Points on a hilly landscape, in no order, each with its height.
From any point a ball takes the steepest step (drop divided by distance) to one of its 2 nearest points. It stops when none of these is lower. Distance is the straight distance between rows; heights are no part of it.
K_925 h=515: [-1.79 -2.18 -0.01  1.60  1.38 -5.39 -1.85  2.66 -0.43  2.79 -1.09  2.99
 -2.60  1.31  1.36  2.72  0.78 -1.19 -3.84  2.55  4.34 -0.85 -4.69 -0.79
  3.10  4.70]
K_467 h=710: [ 0.47 -5.29 -4.47  1.74 -0.64 -0.93  0.53  0.90 -3.29 -0.59  5.68 -1.90
  2.62 -2.51 -5.99 -3.32 -0.64  1.21 -4.52  0.47  0.37  1.25  5.63 -0.13
 -1.97 -1.40]
K_123 h=637: [-0.18 -5.14  2.36 -0.01 -3.55 -0.71  0.95 -0.84  3.96 -2.00 -0.66 -1.73
  1.00  3.61  0.95 -2.75  0.67 -0.47 -4.05 -0.15  1.84 -0.37 -1.00  5.00
  0.18  2.71]
K_186 h=828: [-0.67  3.09 -3.54  0.33  0.83 -1.17  0.16  1.66  1.65 -2.39 -5.82  0.86
  0.47  2.06  2.08  6.58 -1.25  2.41  0.25 -1.32 -1.95  1.26 -4.95  1.25
 -1.56  0.10]
K_721 h=172: [-0.78  5.59 -0.53  0.19  2.19  2.84  0.98  2.35 -1.45  0.98 -2.35 -0.33
  0.25 -1.25 -2.03  1.12 -2.13 -2.51  4.02 -1.62 -5.03  2.70  0.42 -1.43
 -3.21 -4.94]
K_39 h=556: [-1.09  2.17 -0.14 -2.22  1.66  2.27  1.34 -2.38 -1.68 -3.87  0.28 -0.37
 -0.29 -0.91  1.55  1.25  1.68  2.94  1.69 -1.79 -2.63 -0.22 -0.58  0.11
 -1.76 -2.81]
K_541 h=391: [ 3.14 -1.39  0.95  0.27 -1.46  0.50 -0.60 -1.26  4.25  2.05 -3.05 -3.19
  5.32 -1.78  0.52 -0.38 -2.42 -2.13 -0.98  0.21 -1.81 -2.36 -0.18 -0.06
  0.49 -2.01]
K_81 h=846: [-0.92  0.27 -0.36  0.25 -0.60  0.03  2.90 -1.34 -0.44 -2.24 -5.59 -4.31
  1.75  2.10  0.85  4.32 -0.12 -0.02 -0.33 -2.56 -3.55  1.81 -4.43  0.95
  0.74 -1.21]
K_927 h=865: [-1.59  2.15  3.87 -0.65 -1.03  0.61  4.11 -0.33 -1.13 -3.14 -6.73 -0.08
 -0.89  4.37  0.28  3.51  1.14 -0.38  0.70 -4.81 -2.10  1.76 -3.65  4.05
 -1.31  0.94]
K_269 h=792: [ 0.22  2.69  2.06 -2.84 -1.44  1.16  2.92  0.74  6.49 -2.03 -4.39 -2.35
  4.75  0.45  2.92  0.62 -0.81  0.93  1.95 -2.64 -1.14 -0.40 -0.59  1.16
 -3.79 -0.31]
K_132 h=225: [-1.45  2.25 -3.56  1.53 -0.82 -0.35 -2.50  6.58 -2.88  3.93  4.29  2.79
  0.66 -1.85 -2.72 -2.18 -3.10  0.10  1.04 -0.70 -0.28 -0.22  1.15 -0.78
 -5.05 -1.97]
K_8 h=735: [ 1.28 -0.17  4.10 -4.99 -1.21  0.52  4.75  1.71  3.28 -3.90 -0.27 -4.46
  1.90  1.97  0.53 -3.04  0.04  0.17  1.42  0.00 -1.85  1.57  0.38  1.72
 -0.50  4.44]
K_352 h=613: [-1.22 -0.20 -4.78 -3.54 -0.15  1.50  2.30 -2.05 -0.89 -3.22  3.42 -2.10
  2.43 -1.09  1.60  1.02  0.68  5.51 -1.14  0.31  0.12 -0.76 -0.76 -1.20
 -0.88 -3.67]
K_777 h=349: [ 1.70 -2.60  0.18  2.59 -1.49 -0.51  0.89  1.72  1.04  4.09 -2.69 -2.78
  5.33 -2.19 -4.25 -2.31 -3.35 -4.39 -1.11 -2.11 -1.50 -1.43  0.50  1.27
  0.28 -2.12]
K_320 h=296: [-2.00  0.46 -4.43 -0.04  4.50  1.31 -1.93 -0.37 -1.64  0.77  1.82 -0.86
  0.21 -3.49  0.50  5.06 -1.54  0.32  0.84  3.60 -2.95  0.64 -0.94 -7.15
  2.00 -2.71]
K_967 h=617: [-4.78 -2.26 -3.89 -2.41  0.48 -2.86 -3.16  1.86  0.91  1.74  1.97  1.66
  0.77 -1.53  1.64 -1.11  2.01  5.70 -1.63  0.13  0.48  2.09  0.02  0.32
 -2.89 -2.73]
K_693 h=44: [ 0.35  4.43  4.81 -0.24 -0.08  1.78 -0.40  1.21  4.74  1.03 -6.43  3.04
  0.61  0.40  2.24  1.61 -0.31 -3.28  4.58 -3.58 -0.83 -0.18  1.87 -0.51
 -2.08  0.37]
K_348 h=344: [ 1.51  5.69 -1.14 -0.93 -1.84 -1.93  0.32  4.54  0.89 -3.73  0.68  1.28
  1.90  2.78  1.37 -0.69 -4.09  1.21  1.14 -1.08 -0.09  2.27 -1.02  2.34
 -3.69  1.14]
K_606 h=232: [ 2.92  6.25 -1.28  0.80  0.59  2.65  1.43 -0.61 -1.46 -2.49  0.51 -1.00
  0.89 -1.88 -0.14 -0.03 -3.17 -1.60  4.66 -1.85 -1.61 -0.17  0.66 -2.85
 -0.31 -3.25]
K_884 h=194: [ 1.88  4.44  2.00  2.44  1.03  1.87  0.24 -0.32 -0.95  0.75 -1.97  4.38
 -4.44  0.72  0.76  2.21  2.23 -2.39  4.95 -1.84  2.90 -1.09  0.60 -0.40
  0.89  2.29]
K_396 h=396: [-0.61 -2.27  0.44 -0.08 -1.74  0.92 -0.46 -0.16  3.16  3.33 -1.18  3.04
 -0.42 -4.41  1.10  0.81  3.17  2.16 -0.23 -3.53  5.35 -3.35  0.58  1.65
 -2.25 -1.16]
K_384 h=589: [-2.35 -2.06  0.88  0.07  1.01  0.97 -2.71  0.20 -6.07  1.82  2.25  0.62
  0.68  0.65 -3.03 -1.87 -0.04  0.16 -0.17  2.28 -6.35  1.69  2.96 -1.60
  0.16 -3.86]
K_477 h=294: [-2.15 -0.61 -0.41 -0.53 -3.06 -3.99  2.78  0.51 -0.97 -5.60 -3.51 -1.05
 -1.02  4.63  1.95  1.67 -1.96  3.92 -4.25 -0.69  0.48  1.35 -5.24  3.13
 -0.16  1.30]
K_150 h=881: [-3.00 -0.44  5.40 -1.22 -1.82 -2.61  1.24  1.71  0.56 -2.03 -5.26  0.28
 -0.83  6.28  1.30  1.58 -0.37 -1.85 -1.86 -0.94 -2.49  1.80 -2.02  3.18
 -1.17  3.03]
K_398 h=594: [-0.87 -0.51  3.73 -1.33  0.66  1.35  1.84 -0.34 -6.23 -2.73  1.45  1.16
 -4.50  3.50 -1.38 -0.83  2.23 -1.19 -0.58 -0.55 -2.12  3.17 -0.73  2.96
  1.56  1.50]
K_375 h=736: [ 1.09 -2.47  1.05 -1.32 -2.39  1.65  2.56 -0.41  3.87 -0.88  1.47 -1.66
  2.89 -3.02 -1.18 -7.31  0.36 -1.36  1.78 -4.73  2.80 -0.76  2.32  5.06
 -3.65  0.82]
K_756 h=287: [ 0.15 -0.86  2.65  2.50 -0.29 -0.62 -0.25  0.99 -3.74  0.77 -3.61  0.88
 -0.67  1.25 -2.73  2.26 -1.84 -4.56 -1.96 -1.12 -2.49  0.28 -2.75  2.62
  2.58 -0.87]
K_98 h=703: [-2.04 -0.47  0.07  3.17 -0.20  0.00 -3.30  2.80 -0.63  6.90 -1.86  3.82
 -0.89 -3.98 -1.74  1.56  0.44 -1.01  0.24 -2.64  0.29 -1.77  1.24 -0.95
 -3.01 -3.80]
K_905 h=368: [-1.89 -2.26 -0.32 -2.42  1.12 -4.90 -1.10 -3.31 -0.13 -3.56  1.70  2.15
 -2.07  4.60  5.44  0.71  0.18  4.93 -2.68  5.13 -2.49 -0.75 -1.96 -1.76
  3.15  1.34]
K_196 h=717: [ 0.64  3.47 -2.44  0.17  1.38 -2.27  0.12  3.97 -4.71 -1.54  7.06  2.99
 -2.86 -0.07  0.17 -2.71 -1.55  1.38  1.17  1.72  2.28  1.66 -0.58 -2.77
 -1.86  2.19]
K_916 h=431: [-2.85 -1.58 -1.26 -1.03  2.72 -5.26 -2.70 -0.95 -3.42  0.36  1.90  1.42
 -2.61  1.24  2.45  0.83 -0.56  2.21 -3.50  5.19 -0.39  1.48 -1.72 -3.27
  1.92  2.17]
K_263 h=616: [ 0.70  0.72  1.66  1.07  2.00  2.84 -1.97 -2.63 -2.62  2.49  0.27  0.07
  1.21 -1.78 -0.98  0.11  0.02 -1.77  2.21  0.28 -3.72 -1.05  2.99 -3.59
  0.81 -3.62]
K_602 h=380: [-1.05  1.86 -1.87  1.42  2.90  1.56  2.71 -2.65 -1.06 -2.80 -0.30 -0.33
 -7.79 -3.92 -1.08  3.32  0.05 -2.64 -0.18 -0.42  3.80  0.16 -1.30 -5.10
  3.30 -0.15]
K_340 h=764: [ 0.72 -2.16 -4.14  0.73 -2.08 -1.17  1.79 -0.67 -2.84 -2.86  4.90 -1.59
 -0.31 -0.46 -2.39 -2.63 -0.34  1.27 -2.07 -0.52  2.67  0.92  0.30  0.97
  0.58 -1.32]
K_427 h=687: [-2.37 -2.21 -1.01  4.10 -0.28  1.36 -0.85  1.00 -2.44  5.16  2.02  0.78
  0.21 -4.42 -3.68 -0.53  1.80  0.11 -2.01 -4.34  1.95 -0.87  2.50  1.19
 -4.14 -3.44]
K_612 h=820: [ 1.77 -4.36  0.35  1.46 -2.39  2.82  0.54 -1.59 -2.05  2.11  3.46 -1.16
 -0.50 -0.11 -5.14 -3.00  1.58 -2.43 -0.97 -0.92  3.20 -0.03  1.31  4.05
 -0.12  1.33]
K_974 h=282: [ 2.75 -1.54  3.04  0.13 -1.91  2.33 -0.30 -4.81  5.52  1.00 -0.56 -1.91
  0.51  0.92  0.45 -3.12  1.21 -3.01  2.54  0.84  4.19 -2.32  4.32  2.17
  3.72  2.04]
K_192 h=495: [-0.73  0.86  5.41 -2.31  0.41  3.58 -0.65 -2.01  1.90 -2.10 -1.10  3.59
 -4.18  1.64  4.98  1.21  4.58 -0.19  1.90 -1.54 -0.59 -1.70  0.64  1.31
  0.15  1.82]
K_540 h=683: [ 0.98  0.64  0.13 -1.55 -0.61 -2.00 -0.32  0.19 -3.00 -3.33  7.03  3.61
 -5.39  3.12  0.48 -4.08  0.80  1.14 -0.32  1.69  1.56  0.98  0.14  0.24
  0.66  4.01]
K_147 h=442: [ 1.13  3.59  5.52 -2.81 -0.42  3.72  1.84 -4.16  2.72 -3.00 -2.73 -0.16
 -2.55  4.61  2.60 -1.40  4.48  0.75  4.97 -2.34  2.22 -1.12  3.05  1.57
  2.85  2.56]
K_707 h=339: [-1.29  0.36 -2.09  2.33  1.04  0.06  1.32  1.90 -1.49  0.03  0.13 -0.09
 -3.07 -4.40 -2.04  3.73  0.05 -0.78 -1.92 -0.40  2.83  0.24 -2.69 -2.57
  0.39 -1.13]
K_784 h=546: [-2.44 -4.13  0.51  0.69 -0.15 -2.42 -0.41  0.64 -0.46  2.16 -1.71  1.76
 -1.35 -0.62  0.06  2.98  3.09  2.50 -4.54 -1.14  2.75 -0.70 -3.98  0.55
  0.46  0.15]
K_659 h=590: [ 1.74 -4.65  1.46  0.39 -1.74  0.75  2.76 -1.82  2.81 -0.80 -3.46 -5.67
  3.62  0.60 -2.09 -1.92 -0.81 -1.39 -2.22 -1.45  1.29 -0.67 -1.21  4.81
  2.47  2.05]
K_788 h=243: [ 1.23  1.77  4.26  3.10 -1.31  1.69  0.06  0.21 -1.87  0.88 -3.76  2.26
 -4.12  2.49 -1.80  2.16  1.35 -4.17  0.79 -2.97  1.31  0.37 -1.85  3.84
  1.21  1.50]
K_793 h=427: [ 4.12  1.22  2.69 -0.29 -0.53  1.83  2.71  0.44 -0.11  0.59  1.01 -3.10
  2.89  0.36 -3.28 -4.06 -1.88 -5.38  3.41 -1.37 -0.23 -0.43  1.53  1.08
  0.60  1.57]
K_37 h=110: [ 0.05  5.45  3.92 -1.10  0.91  1.95 -1.28  2.97  1.00  2.51 -1.31  2.23
  0.91 -0.51  1.34 -1.17 -1.39 -3.13  5.47 -2.22 -3.87 -0.70  1.93 -0.89
 -3.87 -1.12]
K_989 h=824: [-1.45 -5.29 -0.19 -0.87 -0.26 -0.81 -0.61 -0.05 -0.98  1.28  6.26  1.51
 -0.64 -0.69 -0.52 -1.56  4.85  2.46 -4.01  0.86  4.97 -0.94  2.47  0.54
  1.03  3.90]
K_493 h=451: [ 3.00 -1.55  2.87 -2.10  0.09 -1.35  1.70  0.83  3.37  1.23 -0.76 -6.26
  5.94 -0.02 -2.73 -2.19 -3.70 -1.79  1.14  2.94 -4.56 -0.76  0.39 -1.19
  2.38  0.93]
K_712 h=168: [-3.16  0.36 -3.25  0.61  2.64 -1.76 -2.75  5.75 -2.73  4.96  2.87  2.55
 -0.82 -2.98 -0.81  0.90 -0.81  1.79  0.05  1.86 -1.73  2.19  0.49 -4.14
 -3.40 -0.24]
K_717 h=798: [ 1.33 -2.32 -1.50  0.01  0.13  0.97  1.43 -2.57 -1.31 -0.25  4.32 -0.56
 -2.91 -1.46 -2.07 -2.65  3.94  0.89 -2.54 -0.06  5.07 -0.74 -0.09  2.84
  2.18  2.17]
K_779 h=274: [-2.14  0.66 -3.48  1.04 -0.88 -4.31  0.76  3.82 -1.11 -1.12 -0.52  0.77
 -1.16 -0.49 -0.96  2.21 -3.51  1.39 -2.25 -0.11  1.72  1.47 -4.71  1.14
 -1.35 -1.30]
K_92 h=517: [-2.19  1.34  0.56 -2.21  2.59 -0.27 -2.39  0.35 -2.56 -0.74 -0.53  3.16
 -1.02  4.01  2.01  0.86 -0.06  0.71  1.66  3.37 -7.06  3.11  0.57 -0.69
 -1.24  0.08]
K_600 h=583: [-2.70 -1.81 -1.77 -2.29 -0.47 -0.20 -4.88  0.13  3.19  2.33 -0.61  0.62
  1.84 -0.03  4.56  2.00  0.68  4.47 -1.14  2.09 -3.16  0.21 -0.72  0.47
 -2.45 -2.75]
K_982 h=187: [-2.60  2.40 -3.24 -1.77  3.83 -2.88 -0.20  2.93  1.62 -2.38  0.03  3.06
 -1.34  1.02  4.79  4.06 -0.10  3.90  0.33  2.37  1.50  1.08 -3.82 -0.91
 -0.48  2.75]
K_230 h=250: [ 1.31  5.29 -3.30 -1.80  1.92  2.11 -1.66 -0.95  1.63  1.09  1.41  0.10
  1.44 -3.33  2.70  0.43 -0.42  1.61  5.18 -0.89 -0.37 -1.20  2.14 -3.93
 -3.42 -3.76]
K_944 h=249: [-2.51  2.71 -6.96 -1.52  2.64  2.12 -3.12  0.93 -0.11  1.58 -0.34 -0.60
  1.85 -2.13  1.23  2.56 -0.07  4.93  1.20  2.35 -4.01  2.14 -1.65 -3.73
 -0.80 -5.68]
K_179 h=518: [ 0.71 -0.17  4.12 -3.82  0.20 -3.24  2.30  2.26  4.13 -0.94 -3.29 -4.48
  4.26  3.63  1.91  0.40 -2.93 -0.64  0.65  3.14 -6.77  1.51 -0.44 -1.84
  0.06  2.50]
K_439 h=180: [-0.30  3.15 -4.72 -2.20  1.22  1.48 -3.38  3.87  2.30 -0.16  2.52  2.52
  1.80 -1.30  3.26  1.83 -1.56  2.84  2.79  2.29 -2.52  0.12 -0.23 -1.86
 -2.14 -1.27]
K_590 h=364: [ 2.07  2.15  4.29 -2.40 -1.50  3.22  1.99 -3.12  3.50 -1.60  0.70 -4.27
 -1.04  4.55 -0.73 -3.11  2.18 -1.83  3.89 -0.23  3.71 -0.79  3.88  4.89
  4.07  3.98]
K_426 h=343: [ 3.12 -3.00  0.44  2.56 -3.84  1.53 -1.20 -2.69  3.73  2.39 -0.06  0.73
  0.64 -1.73 -0.44 -1.45  2.30 -0.83 -0.03 -1.35  5.68 -3.65  1.80  2.30
  0.35  1.23]
K_359 h=528: [ 0.11  0.48  0.65 -1.29  3.16  1.82 -1.86 -2.19  3.53  0.79 -3.16  3.90
 -2.03 -1.13  4.52  4.65  3.32  1.30  1.24  0.43 -1.22 -2.63 -1.24 -1.18
  0.58  0.41]
K_966 h=554: [-3.35 -1.15  4.51 -1.37  2.65 -1.19 -0.61 -0.51 -6.18  0.33 -0.67  1.31
 -1.80  3.55 -1.08 -1.29  0.73 -2.57 -0.24  0.98 -6.11  2.82  0.22  0.49
  0.60 -1.91]
K_911 h=215: [ 1.63 -1.85  1.57  0.11  4.07  0.14 -2.60 -0.62 -0.74  2.66  0.10  1.30
 -1.79 -0.72  2.59  3.36  1.85 -1.02 -1.02  3.55  0.53 -2.95 -2.00 -3.73
  5.38  1.75]
K_169 h=253: [-1.63  6.66 -5.03 -1.32  0.12 -1.08 -1.27  3.38  0.14 -1.80 -0.98  0.50
  2.19  3.03  1.74 -0.94 -4.69  2.57  3.64  0.91 -3.44  4.81 -0.54  0.90
 -5.25 -0.47]
K_937 h=642: [-0.56  0.96  3.33 -3.56 -1.23  1.36  0.62 -1.17 -1.26 -4.96  3.93  2.89
 -3.96  4.57  1.16 -2.51  4.46 -0.35  0.11  0.23  1.09  0.76  0.61  2.94
 -0.16  3.70]
K_496 h=244: [ 4.11 -2.77 -3.73  3.93 -1.92  1.31  1.51 -5.35  1.69  0.78 -1.84 -3.31
  1.82 -3.30 -2.96  1.22 -1.71 -0.19 -0.98  0.63  3.61 -2.54  1.66 -2.45
  5.18 -2.25]
K_520 h=555: [ 0.05 -2.61 -0.54 -1.81  0.11 -0.37 -3.33 -1.18  3.41  3.37 -1.72  1.47
  0.91 -2.40  3.09  3.59  1.46  4.87 -2.62  1.34 -0.13 -2.82 -0.76 -3.11
  1.09 -1.01]
K_724 h=659: [-0.40 -5.37 -2.37  2.72  1.25  0.72 -2.64 -1.45 -2.42  1.69  2.72 -1.62
  2.12 -4.18 -5.25 -0.03  2.79  2.00 -4.54  0.70 -0.91 -1.02  5.38 -4.09
 -0.01 -2.44]
K_821 h=746: [-0.86 -3.72 -1.38 -1.49 -2.84 -4.25  0.55  1.19  1.73 -1.92  2.59 -0.96
  3.00  0.75 -1.20 -6.21 -2.99  1.37 -2.72 -0.43  1.81  1.01  0.77  3.79
 -3.09  1.75]
K_204 h=176: [ 3.86  1.42 -4.55  5.03 -0.51  1.80  2.34 -0.91 -0.28 -0.50  1.85 -3.97
 -1.14 -3.22 -3.22  1.57 -2.01 -1.40 -1.52  2.35  3.54 -1.34 -1.11 -3.09
  5.07 -0.16]
K_500 h=317: [ 0.29  0.92 -0.23  4.99  1.17  1.04 -1.80  0.85 -2.85  3.08 -4.14  0.41
 -0.09 -0.36 -2.43  4.52 -2.22 -5.09 -1.07  1.17 -3.45  0.10 -2.04 -2.37
  1.63 -2.85]
K_361 h=419: [ 1.45  3.23  0.96 -1.08 -1.23 -4.57 -1.40  2.06  2.08 -2.19  0.62  1.46
  1.65  3.86  3.08 -2.40 -4.72  0.62 -1.17  3.91 -2.05  1.14 -0.29  0.05
 -1.91  1.92]
K_748 h=126: [ 3.40  5.04  2.14  1.90 -1.92  1.65  0.62 -0.71  3.09 -0.98 -4.18  2.13
 -0.83  1.12  1.70  0.80 -1.22 -2.75  4.29 -4.42  3.77 -2.02  1.77  1.90
 -0.38  1.74]
K_356 h=767: [-0.68  0.85  1.82 -1.99 -3.25  1.84  2.58 -0.21  2.63  0.74 -2.52 -0.25
  2.00 -1.60  1.04 -1.48 -0.40 -0.28  2.25 -4.77  0.25 -1.29  0.02  3.77
 -3.82 -0.81]
K_341 h=480: [-1.74 -3.22 -2.62  2.32  2.24 -5.13 -0.02 -0.68 -2.34  1.36  1.88 -0.79
 -2.26  0.93  1.11 -0.21  0.18  0.80 -5.93  3.65  5.61  0.53 -2.31 -4.00
  4.69  3.90]
K_484 h=332: [ 2.55 -1.02  4.15  3.20 -2.98  0.90 -0.13 -1.17  4.63  4.11 -2.70 -1.05
  2.22 -0.59 -2.04 -3.14 -1.92 -5.69  3.34  0.11  2.38 -2.21  3.81  1.59
  3.07  1.81]
K_428 h=634: [ 0.28 -2.88 -0.09  3.15  1.63  1.41 -2.27 -4.22 -1.10  3.51 -0.92 -1.16
  1.81 -4.03 -2.69  1.15  2.28  0.41 -0.85 -0.92 -2.76 -2.21  5.88 -4.88
  1.04 -5.83]
K_431 h=474: [-2.10  1.72  1.97 -2.93  0.50 -1.39 -2.20  2.17  3.13 -1.14 -2.53 -1.13
  2.43  3.47  2.84 -0.20 -2.47  1.35  2.34  2.78 -5.21  2.79 -0.03 -0.21
 -2.82 -0.23]
K_764 h=813: [ 0.38  3.28 -0.96  0.38 -0.34  1.04 -0.96  1.61  3.96  1.10 -4.85  0.42
  3.34 -0.24  2.58  2.95 -2.73  0.34  2.52 -1.47 -2.08 -0.62 -2.53  0.64
 -2.42 -3.15]
K_6 h=472: [ 2.98  2.00 -0.15  1.31 -1.53  2.05  2.36 -1.93 -0.44 -1.95 -0.60 -3.89
  0.57  0.54 -1.79 -1.31 -0.11 -1.74  1.63 -1.81  2.31 -0.11 -0.16  1.89
  1.67 -0.49]
K_938 h=303: [ 2.06 -3.09 -2.77  3.97 -1.46  1.08  0.09 -0.64 -1.16  0.85  0.13 -2.83
  2.15 -3.29 -3.96  0.52 -2.54 -2.43 -3.09 -0.85  0.11 -1.47  1.30 -1.88
  0.37 -3.70]
K_829 h=173: [-1.82 -1.07  1.57  0.81  4.18  0.59 -1.07 -1.71 -4.06  2.62  0.63  2.98
 -4.09 -1.81  1.08  3.71  2.73 -1.96 -0.16  3.72 -3.58  0.08 -0.56 -5.58
  2.62 -0.30]
K_351 h=118: [-2.50  3.77 -4.38 -0.58  4.14 -1.97 -2.78  5.15  0.30  2.39  0.13  3.37
 -0.24 -2.16  2.83  3.80 -1.35  1.40  3.14  2.43  0.10  1.75 -2.96 -3.43
 -1.92  0.36]
K_838 h=290: [ 2.17 -1.16  3.09  1.03 -1.59  1.79 -2.14  0.83 -1.95  2.13  4.75  2.13
 -1.87  0.44  0.41 -1.29  1.66 -2.61 -0.16  2.54  1.54 -1.65  1.70  0.21
  1.16  3.46]
K_808 h=384: [ 0.46  2.68  0.81  1.42  3.24  2.24  2.09 -3.94 -4.07 -0.54  1.47  0.68
 -8.93 -2.47 -0.60  1.70  4.27 -2.07  2.53 -0.23  5.60  0.26 -0.25 -1.88
  4.70  2.12]
K_524 h=177: [-0.32  1.40 -1.45  2.61 -2.90 -5.45  1.19  1.78 -0.60 -1.96 -3.62  0.65
  1.00  4.22  0.01 -0.54 -5.51  0.20 -3.17  0.88  1.66  1.22 -4.08  3.20
 -0.07  2.21]
K_552 h=698: [-0.68 -5.26 -1.65 -1.85 -1.04  0.62 -0.25  0.43  1.36  0.15  2.57 -0.98
  3.66 -2.71 -2.11 -5.89  0.19  1.56 -0.86 -2.32  0.67  0.70  3.29  3.46
 -5.08 -0.67]
K_939 h=585: [-2.48 -5.31 -1.94  1.77 -0.43 -2.85 -1.04 -0.50 -1.81  0.01  0.35 -0.66
  0.19 -2.15 -2.64  1.25  0.81  2.51 -6.20 -0.57  0.90  0.70 -0.38  0.19
  0.13 -3.50]
K_525 h=794: [-1.78 -0.06 -3.29  0.89 -2.61 -5.44  1.26 -0.71 -2.39 -2.63  2.03  0.26
  0.01 -0.26 -2.21 -4.28 -3.47  2.72 -3.90  0.53  1.09  1.95  0.08  2.20
 -3.04 -2.79]
K_854 h=278: [-1.77  0.53 -2.01 -1.63  1.25 -3.19  1.12 -0.15 -0.54 -5.61 -1.46  2.19
 -2.81  4.49  3.30  3.56  0.80  4.45 -1.86  0.69 -1.11  0.57 -4.21 -0.18
  1.88  2.78]
K_244 h=530: [ 2.19 -1.63  2.08 -0.71 -1.22  1.07  5.77 -4.89  1.19 -0.42 -3.39 -7.19
  1.55 -1.08 -3.57 -3.64  1.02 -2.30  2.27 -2.98  1.67  0.60  0.51  2.21
  3.33  0.92]
K_636 h=655: [-1.18 -4.06 -2.69  0.46 -0.24 -1.76 -2.62  1.92 -0.16  2.28  4.34  1.94
  2.49 -3.77 -2.02 -1.91  2.59  3.88 -3.13 -1.21  2.36 -0.08  2.50  1.11
 -4.35 -1.14]
K_239 h=362: [ 2.88 -1.77  2.05 -1.41 -1.88  1.30 -0.49  1.82  0.01  0.23  5.94 -1.57
  2.17  1.40 -1.75 -5.81 -0.96 -3.52  0.08  2.28 -1.04  0.04  2.95  1.00
  0.81  3.42]
K_442 h=342: [ 1.74  1.06  2.70  1.02  0.78  3.03  0.04 -3.41 -3.28  1.51  3.75  1.33
 -5.72  0.36  0.49 -1.04  5.13 -2.26  3.54  0.48  3.88 -2.00  3.51  0.12
  3.19  2.30]
K_120 h=334: [ 2.11  1.56 -4.15  1.29  1.31  0.90 -1.85  1.19 -2.20  1.07  4.64 -0.52
  2.25 -2.72 -0.97  1.35 -3.32  0.05 -0.03  2.51 -1.45 -0.99  0.38 -5.56
  0.44 -2.28]
K_929 h=501: [-0.02  2.47  2.17 -3.22  1.58  3.01  3.46 -5.24 -1.53 -5.29 -1.65 -0.77
 -2.27  2.81  1.58 -0.30  4.53  1.33  2.50 -2.59 -1.22 -1.47  1.24  0.89
  2.12 -0.08]
K_458 h=230: [ 4.43 -0.88 -0.59  2.63  0.52  0.67 -0.98 -2.21 -1.90  2.36  1.85 -1.56
 -1.55 -1.07 -1.59  1.19 -0.11 -2.84 -1.18  3.02  2.09 -1.93 -1.06 -2.11
  5.64  1.06]
K_450 h=682: [-0.15 -2.67  5.27 -3.13 -2.64  1.30  1.37  1.38  7.04 -2.28  0.74 -1.42
  2.53  1.21  2.98 -3.25  1.92 -0.36 -0.60 -0.37 -0.19  0.61  0.65  2.51
 -1.84  1.42]

For each start below, name the point where the ball stops.
K_925 | K_351
K_450 | K_838
K_8 | K_204
K_636 | K_974

Call two points neighbours if one is among the 2 nearest of the other. Go from one point of each pair to the other, from neighbour to neighbour, staying as low as possible. Name the highest point that can't be avoided.
K_351 and K_838 | K_808
K_351 and K_829 | K_320
K_431 and K_829 | K_179
K_351 and K_524 | K_477
K_204 and K_829 | K_458
K_351 and K_693 | K_230
